The views of a scene show one set of named points, each view turned or mirrored, shifted and resized as a whole, with a little noise and some points left out.

Scene 1
View 1
q130: [-36   0  -8  15   3 -12 -17 -25  15   9 -36 -16  12   5  22  24  23 -29
  -9  16   6 -19]
q40: [-17 -38   6  27  -1  27 -25  13  28 -15   9  19 -21  38  59  33  -2 -21
 -25   6  11  10]
q31: [-20  15  -8  24  10 -15  -9 -19  10  22 -26 -21  -1 -20  25  24   0 -13
   2  38  -1 -16]
q569: [ 15  29 -21  24   7 -10 -11 -17 -20   4 -13 -23   5  16  25  20  -8 -19
   1  10   1  -1]
q94: [ -5  -9  -2  27   5  12 -12  17  17   0  10   5 -11  18  46  43  -5  -5
 -24  13   3  19]
q620: [-11   1 -19  15   3  -7 -17  -8  -2  -3 -17 -11   9  40  31  29  11 -25
 -15  -5   0   5]
q20: [-32   2  -8  16   3  -7 -10   2  21  10 -15 -13  14  15  25  41  23 -13
 -25  12   0   4]
q134: [-57   8  -8  16  10  -8 -13 -28  28  32 -37 -30  28  -8  11  22  21 -13
  -4  40 -17 -26]
q151: [ 41   1 -10  26  25   7 -21 -28 -32   9  -3  -6  17   2  23  10 -33 -16
   0  11  -2  -3]
q258: [  6  -8  -6   9  24 -35  -5 -21  -3  18 -40   0  13 -42  13  37  13 -24
 -20  12  18  -8]
q561: [-23 -21  -8   4  20 -38   0  16  24  19 -28  10  -7 -23  32  61  24  -8
 -34   9   5  13]
q346: [ 10   9 -19  15  14 -21 -15 -31 -22   5 -32 -15  17   7  18  17   3 -30
  -3   1   6 -10]
q915: [-17 -41 -10   3  39   0 -23 -19   5  27 -20   5  45   9  15  27   3 -10
 -25   2 -25  -4]
q854: [ 22 -26 -11  10  27 -10 -21 -23 -19   3 -20   9  25   8  22  25  -5 -27
 -20 -13   8   1]
q116: [-16  -1  -1  23   2   5 -17 -14  15   4 -14  -9  14   5  24  27  14 -23
 -18  15  11  -8]
q215: [-36 -15   4  22  -2  10 -18  -6  32  -1 -14  -3  10  19  31  34  25 -23
 -29  10  12  -4]
q507: [  6  11  -8  22  11 -15  -3   3   2  10 -10  -7  -3 -12  30  41   0  -9
 -16  17   9   8]
q710: [-11 -11 -10  10  25 -10 -10  -1   9  23 -12  -3  23  -3  20  41   5  -4
 -25  12 -11   7]
q76: [ -1  40 -23  23   8  -8   0   6  -2  21  -1 -29  12   9  21  38  -2   5
 -10  23 -15  14]
View 2
q569: [ -7  28   0  10 -11 -18 -30  -8  -7   1  13  16  26 -19   8 -21  12 -26
   7  15   6  -5]
q20: [ 12  26   1  -1  -8 -22   6  13  23 -12  19  -5  24 -25   1  19   8 -11
   2   2   8  11]
q620: [ 13  21   0  -7 -12 -23 -12  -2  11  -9  13  -1  44 -16   0  -1  22 -13
  10  13  22   1]
q31: [-12  32   3  17 -18  -3  -8   4   1   1  13  10   3 -27   0  22  -8 -22
   4  18 -13  -1]
q710: [ 23  17 -13  11 -10 -10   1   1   8  -8  31  -9  12 -21  16  14   2 -18
  19   1  -2  17]
q116: [  0  24  -2   4  -6  -9   5  11  20  -7  20  -5  29 -20  -5  12  16 -11
  11  11   4   4]
q130: [ -2  33   5   5 -22  -4   5   8   7  -7  14   5  26 -12 -16  31  13  -8
   2  11   2  -1]
q134: [ -4  42   1  11 -31  -4  16  13  -4 -21  14  13  -4 -11  -8  46   0 -11
 -14   9  -9  15]
q258: [ 13  26   2  34 -16  12 -10  -2   6  20  38  -1  23 -15  -3  23   0 -14
  31 -10 -22  -8]
q507: [  8  18  -1  15  -3 -13 -16   0  18  13  24  -5  17 -38  14   5  -7 -23
  23   5  -6  -1]
q76: [  5  29   1  10  -5 -35 -22   2   6  -7  17  14   4 -34  24 -12  -4 -31
  -5   0   3  12]
q94: [  5   7 -10  -6  10 -23  -4   8  36  -3  15 -22  26 -47  15  -3   4 -20
  22  26  13   9]
q561: [ 33  16   4  10 -13 -12  -1   3  34  15  32 -20  23 -38   8  44 -14 -11
  27 -11  -2   2]
q854: [ 17  11 -17  15  -9   4 -13 -13  -3   4  34  -9  42  -2   2  -9  26 -13
  40   9   3   0]
View 3
q94: [ -6 -12   3  -6 -25  38 -15   0   5 -29  -6   1 -69 -22  48 -60 -24  49
  -7 -30  12 -28]
q215: [ 11 -27  -2  11 -40  29 -35   2  68 -35   4 -46 -47 -34  52 -27 -56  56
  -7  40  -4 -33]
q854: [ -1  54  35   2 -22  -1 -11 -14  33 -21  -8  -3  11  36  -6 -46 -35  28
 -27  35 -23  31]
q569: [ 19  29   0  -1 -51  21  -5  48 -11  -9  -1 -10 -18  22  26 -47   9 -20
  20  30 -50  13]
q134: [ 29   3  19  29 -29  34  11  56  78 -24  13 -77 -36 -89  39  30 -48 -24
  11  89 -19  18]
q31: [  5   9  11  16 -21  35  14  60  40  14  -9 -35 -51 -32  22  17 -19 -23
  24  41 -21   9]
q915: [ 17  42  61  18   0  12   0 -18  54 -67  13 -39   1 -41   9 -39 -59  29
 -49  44   2  49]
q20: [ 10   1   2   2 -60  15 -12   3  42 -35   2 -32 -39 -56  63 -18 -40  26
   3  35  -4 -12]
q116: [ 10  -4   4   6 -40  23 -24  14  51 -26   2 -31 -29 -15  39 -18 -37  33
   2  38 -15 -12]
q561: [-43  33  20 -11 -46  -7  21 -34  60  19 -31   0 -54 -64  47  13 -63  38
  -7  14  36  -3]
q346: [ 11  46  11   8 -50   6 -11  32  30  -2  -6 -22   4  31   8 -35 -17  -8
   2  67 -51  22]
q40: [  -4  -39    3   14  -12   50  -44  -13   35  -30  -11  -26  -83   -2
   37 -102  -55   80  -32   -6    3  -49]
q620: [ 13  18  -1   0 -71  14 -23   3  18 -28  -5 -26 -26  -6  52 -76 -31  18
 -10  47 -31  -9]
q130: [ 13   3   3  19 -46  21 -16  31  70  -5  -6 -55 -34 -29  37  -8 -50   8
   1  81 -28  -6]
q151: [ 16  41  32   7  12  33  -6  45  -7 -24   7  -1  -3  59 -26 -53  11  -1
  -2   3 -45  39]
q710: [  1  33  33  -1 -23  14  10  -4  34 -37   5 -14 -23 -44  30  -9 -34  18
  -9  14   8  23]
q258: [-21  48  24  -3 -25  -7   8   6  71  26 -20  -1  -3   8  -5  44 -38  16
   8  43  -7  25]
q507: [-13  20   5 -11 -39  18   3  18  17   5 -13   8 -38  -6  28  -2 -10  10
  18  -3  -5   0]
View 4
q569: [-42  -8 -10  63  42   4  56  16 -14  10   0  25   4   0  27 -23 -20 -11
  -9  -7 -16  -9]
q915: [ -7 -13  18   5  -1 -14  11 -21 -36 -29 -13   6 -17 -23 -26 -14 -17  11
  16  23  -6 -15]
q620: [-38 -19  -6  27  15  24  31 -12 -15  -8  -5  15  18  22  14 -25 -15   3
 -14  -1 -28 -23]
q561: [-34   8 -74  -4  19   0  -2 -17  -5 -19   3 -27 -18  15 -22  21 -23 -11
   0  13  -1 -28]
q134: [  4 -35 -17 -23   8  -8  -7  38   6  15   0  26 -20 -19  10 -20 -35 -31
  31 -14   0 -22]
q151: [-34  12  16  74  47 -21  80   4 -24   1  -6  32   3 -27  -3 -12  -3   3
  -1  17 -10   7]
q31: [-19  -9 -34  14  34 -13  29  34  13  20   4  20  -6 -13  10  -4 -24 -27
  19  -3  -1 -12]
q258: [-31  21 -33  -1  48 -10  31  12 -10 -17  -4  25 -30  -5 -33   6 -36 -41
 -12  20  19 -15]
q215: [-18 -24 -19 -18   8  26   9 -15   5   3  -6  24  14  17 -13   7  10   2
   3 -14 -22 -22]
q94: [-32  -9 -40  39  17  12  30 -27   0   7   0  -8  21  10   1  21  26  26
  10  -7 -30 -13]
q346: [-38   2   4  31  40   2  51  15 -17  -9  -5  35  -2   1   3 -31 -33 -24
 -17  13  -6 -13]
q130: [-17 -21 -15 -14  17  12  16  18   6   3  -3  33   4   7   1 -17 -26 -25
   3  -3 -10 -21]
q40: [-25 -12 -17   7   1  23  35 -38  15   0  -4   8  59  22 -17  18  37  32
  10   6 -46 -16]
q76: [-34 -24 -38  67  31   0  24  11 -22  21   4  -3 -23  -7  39 -11 -15   0
   6 -26 -10 -14]
q854: [-38  14  13  34  32  -1  54 -21 -33 -27 -11  23   0  -2 -27 -12 -13   0
 -17  28  -9  -9]
q507: [-40   4 -48  41  42   1  38   1  -5   7   2   3  -8   3   3  11  -7  -8
  -4  -3  -7 -12]

Which points are out of place in each view (at most two, in the order of its rows)? Write - if all are in place.
view 1 -> q40, q116
view 2 -> q507
view 3 -> q854
view 4 -> q258
